Each row is a point on a landscape with many valleys, with its height.
A ball rolls from a point to the lowest of its 4 nearest points, and stops where none of them is lower. Distance is the straight distance between rows; heights are no part of it.
q_477 height 351: [192 157 139  85 157 154 170 103]
q_423 height 257: [120 178 137  83 177 127 111 140]
q_338 height 492: [139 151 158 143 126 162 102 102]
q_558 height 574: [ 96  96 103 134 119  68 135 148]
q_855 height 253: [177 118 120 128  84  95 121 167]
q_118 height 617: [106 104 113 148  93  73 135 125]
q_633 height 190: [ 86 134 117 113 136 156  91 175]
q_190 height 536: [156 102 129 153 173 168 156 123]
q_216 height 531: [157  96 142 180 150 167 160  86]
q_495 height 135: [126 118 128 144  63 125 129 142]
q_620 height 251: [121 153 149 126 175 107 129  80]
q_272 height 394: [126 111 122 148  79  68 113 126]
q_109 height 172: [175 103 105 129 107 103 153 169]
q_506 height 131: [ 86 131 116 112 156 142 105 172]
q_287 height 436: [ 87 109  94 110 126  96 128 184]
q_421 height 72: [181 173 149  91 125 157 148 105]
q_864 height 308: [168 170 140  69 113 166 172  97]
q_277 height 262: [161 177 154  95 114 145 142  77]
q_139 height 255: [ 81 117  99 109 124 127 113 184]
q_796 height 453: [149  77 109 151 135 140 178 136]
q_661 height 309: [182 118 126 139  90  90  91 169]
q_811 height 37: [131 107 124 155 117  41  93 134]
q_570 height 213: [186 168 150 101 141 161 131 113]
q_821 height 195: [122 150 132 117 187 112 122 104]
q_631 height 559: [104 103  93 113 124  68 128 165]
q_920 height 160: [109 143 124 113 191 133 108 135]
q_301 height 221: [135 114 131 152  90  52  95 128]
q_827 height 456: [115 156 138  98 133 114 166  54]
q_834 height 769: [ 53 166 142 124 120 130  58 120]
q_825 height 434: [ 88 122 100 101 105 109 112 184]
q_443 height 173: [ 91 125 119 131 182 132 116 134]
q_861 height 376: [ 97 113 133 161  87 140 123 117]
q_820 height 226: [ 94 152 125 104 148 144  82 168]
q_99 height 335: [165 120 132 147  71  79  91 148]
q_481 height 315: [113 168 134  94 163 139  94 150]
q_991 height 377: [112 133 148 156 138 143 110  92]
q_546 height 142: [100 142 117 113 171 138 100 160]
q_961 height 106: [ 86 117 108 117 152 135 114 166]
q_336 height 320: [115 102 109 131 127  41 113 147]
q_846 height 402: [155 108 139 173  92  80  55 150]
q_689 height 134: [105 138 145 143 173 127 112  93]
q_224 height 282: [154  95 112 134 116 146 166 167]
q_962 height 491: [ 75 131 108 102  99 131  91 185]
q_540 height 225: [146 115 118 130  70 137 139 160]
q_884 height 206: [123 166 129  90 183 118 124 128]
q_697 height 466: [170 115 143 155 181 159 155  91]
q_881 height 613: [156  81 130 177  96 148 174  99]
q_909 height 541: [112 155 139  94 105 175 175  49]
q_289 height 333: [179 141 142 119 161 173 133 127]
q_498 height 316: [131 113 121 142  65  93 126 130]
q_615 height 396: [104 109 121 150  75 110 131 121]
q_716 height 578: [ 63 141 122 118  92 136  76 163]
q_822 height 278: [173  89 113 152 121  94 173 142]
q_580 height 247: [114 116 124 147  80 146 122 140]
q_65 height 344: [187 148 145 112 179 158 144 119]
q_996 height 570: [168  96 146 186 113 179 160  87]
q_372 height 441: [153 117 126 137 145 186 140 151]
q_725 height 596: [146  80 126 176 131 150 181 104]
q_410 height 136: [ 83 150 124 107 123 149  80 169]
q_549 height 349: [131 164 151 117 144 108 137  61]
q_225 height 422: [148  94 117 146 148 163 168 147]
q_375 height 185: [ 89 112 118 140 170 130 120 129]
q_334 height 69: [ 87  98 106 139 118  99 141 130]
q_735 height 489: [107 151 140  92 131 125 176  54]
q_243 height 481: [137 132 135 144 112 183 117 139]
q_203 height 338: [164 173 159 122 121 157 120  94]
q_332 height 555: [151  88 133 170 161 162 163 102]
q_114 height 403: [129 166 153 103 123 118 157  59]
q_972 height 373: [110 119 141 155  97 160 115 122]
q_527 height 300: [123 165 127  69 168 112 149 118]

Two balls start at each pair of points below. Name the first point that both come to, or write never.
q_225, q_972 -> never
q_338, q_920 -> never
q_481, q_820 -> q_961
q_725, q_190 -> q_109

Write out the way that a ball takes from each point below.
q_735 -> q_549 > q_620 > q_689
q_114 -> q_277 > q_421
q_909 -> q_277 > q_421
